A landscape with many peaks, sampled at points; each row gives a point and its height.
A climber steps from a point to the highest of its 2 nearest points, and stops where none of them is higher. Distance is the straight distance between rows; heights are no part of it.
Datav: [ 98 142  89  57 124 120 107 136 134 130 114 101  95 141 169  99 170 178
  86 122 139 141 100]  (h 417)
ruga: [190 147  60 111 167 103 124 153  85 154 153 142 137 168 118 136 134 148
  94 139 171 137 107]  (h 366)
Beme: [ 93 179 161 130  66 164 155  90  85 112 140  99 118 192 144 111 143 139
  94 166  82 151 125]  (h 111)
Pafik: [123  67 171 137 148 127 151  95 130 128 143 168 111 143  81 100 113  95
 157 115 166 123 219]  (h 485)
Mabop: [170 119 150  78 153  95  64 170 130 132 118 129 120 153 123 146 148 184
 117  88 155 127 144]  (h 562)
kelet: [129 126  63 129 156  66 122 163 153 117 122 137 156 174 141 160 151 171
 118 139 206 140 168]  (h 486)
gab: [129  90  85 117 137 150 148 107 112 112 123  87 153  66 139 133 113  84
 114 122 122 118  80]  (h 538)
gefi: [139 145  97 113 143  96 181 115 141 114 147 134 124  86 156  84  89 114
 107 165 153 122 113]  (h 425)
tal: [ 58 122  88  85 110 142 117 124 143 118 108  97 104 139 173 118 191 157
  96 126 123 150 129]  (h 333)
ligag: [111 131 115 127 126 118  84 164 157 128  99 103 145 107 141 164 150 144
 132 109 125 128 101]  (h 207)
bepe: [ 83 123 114 118 108 172 181  66  95 126 132 109 101 113 153  91 145  90
 110 158  81 149 110]  (h 508)
Vuvut: [178 128 166 133 148 128  81 144 132 165 123 166 120 170  84 162 159 159
 165 119 114 133 159]  (h 468)
poku: [ 97 154 180 190  96 121 127 130 162 160 111 164 124 109 103 136 111 122
 195 118 124 114 143]  (h 392)
Kudep: [152 148 139  89 142 125 140 137 100 135 168 163  85 207 117  80 129 146
  91 143 122 137 175]  (h 477)
vupi: [ 96 174 139 138  83 138  87 150 154 133 112 120 119 176 133 142 168 169
 141 128  98 132 118]  (h 81)
zopug: [147 110  55 110 143 143 160 101  89 118 140 104 138  97 145 115 117 102
  91 154 120 130  59]  (h 708)
luz: [ 89  89 122 118 122 141  80 151 156 130  84 115 119  93 139 171 196 152
 143  84 113 122 140]  (h 261)
Lom: [141 148 116 164  99 168 129 113  71 132 136  98 165 195  99 155 131 105
 117 141  97 141  98]  (h 180)
pud: [172 128 163 109 151 184 112 125 103 143 128 121 119  78 119 121  96  95
 124 101  39 112  46]  (h 257)
vib: [ 98 102 147 114  98 166 105 129 110 105 116  93 126 204 122 130 159 147
 100 106 112 135 155]  (h 136)
gebe: [146 111 218 123 145 146 110 134 143 141 136 162 104  54 107 101  96 106
 172  79  87  97 138]  (h 328)
sev: [ 83 128 132 153 101 145 159  98 141 133 125 129 124 109 128 109 133  96
 149 134 115 132 142]  (h 498)
Venop: [117 132 152  92 104 179 180  73  77 103 141 102  99 113 149  83 109 101
  81 153  76 135 101]  (h 431)
Musus: [111 138 154  95 121 161  77 138 137 162 103 147  80 140 136 138 191 165
 140 103  55 146 119]  (h 44)
pozo: [ 97 176 175 130  78 146  70 160 166 147  96 139 101 127 134 143 178 174
 154 112  70 122 106]  (h 63)
kofog: [ 74  92 191 120  95 168 105 134 141  98 109 114 109  87 136 115 136 118
 130  64  99  88 146]  (h 274)
Tam: [112 114 117 114 142 158 106 122 128 169 112 143  94 140 128 144 192 134
 144 129  82 155 134]  (h 31)
rulov: [ 91 143 134 200  98 105 134 136 173 138 106 135 163 119 121 164 114 123
 177 130 154 123 133]  (h 476)
Tatos: [ 62 135 111 190 105  80 155 140 188 115  99 126 159 108 163 153 111 141
 155 141 178 130 161]  (h 602)
vamev: [123 139  59 163  91 152 150  93  84 113 132  65 181 141 128 167 144 101
 108 159 141 137  79]  (h 206)
Nedil: [154 134  52  90 117 144 158 103  62 110 136  86 129 118 158 119 108 135
  68 168 146 117  34]  (h 509)
kif: [119 152 164 157  76  97 117 155 141  80 123  86 185 167 129 142  82 145
 112 126 178 105 141]  (h 350)
robis: [136  66 142  60 174 129 108 135 118  98 135 114 103 102 132 101 125 128
  96  86 143 118 159]  (h 365)
Zagus: [152 110 196 156 132 159  94 130 139 164 115 167 112 183  64 155 160 141
 170 114  90 129 179]  (h 436)
dasu: [125 140 138 112 136  87 112 151 173 122 136 150 115 133 143 119 132 161
 131 128 155 131 168]  (h 551)
dadep: [111  86 101 158 167  94 144 109 166 160 110 167 125  98 123 165 158 124
 180 138 165 147 187]  (h 286)
lemuz: [133 118  83  56 162 142 105 127 103 146 124 110 104 142 151 116 152 159
  84 118 130 135  93]  (h 532)
numo: [192 147 161 131 152 129 108 150 128 125 142 132 146  97 106 122  69 110
 135 116 118 108  92]  (h 219)
gadas: [146 157 162  92 134  97 108 153 150 127 153 163  93 178 125  95 132 170
 121 135 145 132 172]  (h 505)
basoz: [171 179 111 154 132  76 156 156 139 118 153 148 159 147 126 118  71 131
 120 163 169 120 118]  (h 384)
detid: [141  94 152 141 163 101 151 119 145 128 150 160 135 109 101 111  86 101
 158 118 169 119 180]  (h 528)
rivi: [171  77 174 121 179  87 111 133 145 123 135 166 127 109  99 145 101 129
 152 103 175 115 209]  (h 579)
kod: [127 127 139 170 113 143 149 100 110 134 138 125 151 140  96 121 108  85
 151 136 125 122 132]  (h 426)
mitub: [133 169 127 115 103 122 191  97 118 100 154 122 117 111 150  71  99 113
 100 183 130 120 102]  (h 372)
povi: [ 91 153 168 120 108 109 117 149 184 124 117 159  93  99 153 110 145 161
 146 117 121 123 160]  (h 474)
sode: [115  73  94 123 161 146 116 122 128 128 104 109 137  53 130 145 140  88
 136  92 115 127  99]  (h 424)
tefi: [160 122  86 148 185  76 142 115 141 168 133 184 116 124 121 156 164 128
 171 157 166 165 179]  (h 320)
Kiga: [164 151 118 159 157 116 121 129 143 166 127 157 139  59 127 145 119 103
 175 130  92 127  70]  (h 178)
Nelol: [138 119 129  41 143 149 124 136  82 117 139 112  96 165 146  85 115 158
  60 116 118 128 109]  (h 442)
gime: [143 137  97 148 146  65 107 187 158 113 116 121 182 155 145 173 105 170
 120 131 200 128 140]  (h 547)
zuziz: [121  72 178  94 145 145 101 142 139 104 121 123 103  70 131 111 121 117
 119  71 116 100 148]  (h 322)
vedu: [150 124 189 132 134 162 133 120 121 136 133 140 118  55 110  98  82  81
 150  95  63  95  81]  (h 288)
lomul: [133 133 148 124 107 196 103 122  72 142 116 106 142 192 112 156 135 124
 103 117  47 143  95]  (h 167)
bina: [ 97 157 104 143  83  96 181 112 125  78 147  94 151 150 149 114 105 122
  92 177 189 129 137]  (h 285)
rofif: [126 122 193 147 134 141 125 118 156 158 123 179  95  83 100 121 128 115
 189 110 101 117 164]  (h 375)
mipoz: [187 107 161 104 176  81  86 165 143 133 128 152 128 105 124 147 108 153
 137  99 156 123 157]  (h 650)
giko: [ 83 111 181 155  98 164 117 140 145 121 101 138 117  52 122 137 129 104
 180  69  84  93 119]  (h 218)
bovot: [107  75 187 148 133 153 140  99 140 151 133 168  96  92  93  99 115  89
 175  96 121 117 185]  (h 427)
garo: [160 184 153 172 124  70 151 146 170 133 147 159 155 118 129 121  51 126
 153 161 152 119 118]  (h 409)
rezel: [134 146 122 137 142 173 124 112 115 179 123 151 104 138 120 133 156 118
 145 143  48 152  99]  (h 20)
pivet: [136 136  73 141 164 120 124 116 144 176 124 152 117  74 142 150 167 119
 171 142 104 152  95]  (h 205)
Kipa: [ 86 157 146 104  72 158 120 115  98  99 120  82 119 209 144 117 161 166
  81 136 103 145 127]  (h 123)
fuba: [173 118 168  98 152 135  71 162 116 136 123 131 127 187 100 142 144 160
 118  93 114 131 146]  (h 507)
sabuv: [ 93 141  45 117 102 139 143 102 119 123 111  80 136 135 168 126 163 134
  97 161 124 146  79]  (h 295)
sina: [ 60 105 122 115  96 135 107 139 164 111  97 111 107 122 149 137 188 154
 126 108 127 126 158]  (h 330)
zolo: [153 141 159 150  98 127 135 140  99  86 146  96 179 160 101 136  75 114
 104 125 158 103 125]  (h 371)
goral: [ 90 149 121 142  80  90 139 143 159  76 118  83 160 143 164 133 115 151
  99 147 178 120 142]  (h 319)
lede: [209 129  95 148 185 111 125 133 115 157 150 149 159  65 111 144  81  94
 155 134 114 121  56]  (h 196)
rov: [185 169  92 123 154  68 130 171 122 130 157 153 146 159 131 124  93 160
 100 151 192 130 130]  (h 390)
notu: [141 105 171 163 137 163 124 113 115 159 130 151 131 158  75 136 128  97
 171 116  95 130 151]  (h 399)
gimin: [141  92 115  66 166 140 140 135  88 108 150 118 104 150 128  83 118 125
  72 114 144 126 152]  (h 403)
Boni: [174 128 148 135 147 159  95 144 103 147 126 125 148 111  97 141 111 104
 140 101  82 118  86]  (h 234)
rek: [212 139 127 126 161 113 115 158 118 123 138 117 172  84 113 145  51 107
 120 115 129 100  46]  (h 208)
nok: [ 71  78 136 123 111 122 128 126 168  94 117 121 118 130 138 116 155 135
 123 105 158 117 197]  (h 400)
Rus: [126 138  81 188  91 164 124 110  74 123 123  73 197 181 106 184 147 103
 124 142 124 141  90]  (h 192)
Domem: [118 101 153 129 120 180  79 140 109 131 106 106 136 180 100 166 163 129
 132  96  76 131 124]  (h 152)
fad: [133 167  58  92  97 136 144 115  97 118 118  89 118 133 170 118 131 157
  80 170 126 138  44]  (h 383)
mupad: [113 164 112 122  71 123 195  81  89  59 155  70 132 137 156 116 115 133
  62 188 180 126 105]  (h 253)
puve: [118  82  80 145 165 125 129 104 146 165 112 155 117  86 122 165 186 105
 175 129 133 154 150]  (h 248)
kalun: [ 62 122 114 133 109 169 174  82 130 147 126 142  79 101 143  93 167  94
 146 145  75 146 138]  (h 669)
bovad: [148 142 163 159 147  77 174 136 160 120 146 157 149  87 134 100  25 111
 147 146 169 109 141]  (h 441)
nasu: [145 123 120 130 166  83 184 119 145 116 158 153 134 102 135  86  65  96
 130 152 183 122 161]  (h 481)
rok: [171 111 126 145 140 136 158 129  72 108 170 119 163 164  84 118  85  87
 106 132 169 112 145]  (h 388)
leme: [ 94 133  59 154  99 148 159  86 117 132 117 102 142 118 147 139 160  96
 130 167 111 143  90]  (h 242)
tazu: [173 145  66 128 179  91 132 137 116 171 150 176 122 150 117 148 152 139
 141 157 154 158 142]  (h 341)
ros: [ 66 118 148 162  93  88 131 142 195 101 110 135 129 136 152 132 123 155
 147 120 179 120 197]  (h 478)
risep: [151 129  49 113 173  58 148 158 129 120 146 142 138 137 156 131 117 157
  98 154 219 140 149]  (h 428)
Vul: [ 95 180 141 155  73 149 136 104 134 133 128 117 119 177 138 118 157 134
 135 163  92 145 125]  (h 98)

Call two points neighbours if one is among the 2 nearest of the other. Go from one point of each pair to the other, from neighbour to neighbour, staying as high as possible. Name the lowest point that can't be avoided.
dasu, Tatos -> sina
Tatos, kalun -> rofif
lemuz, dasu -> gimin
nasu, rov -> basoz
kalun, mipoz -> notu

For each start below, name the point where the climber stops.
bina -> kalun
kofog -> lemuz
rek -> mipoz
Lom -> zopug
notu -> mipoz
rofif -> mipoz
Tam -> zopug
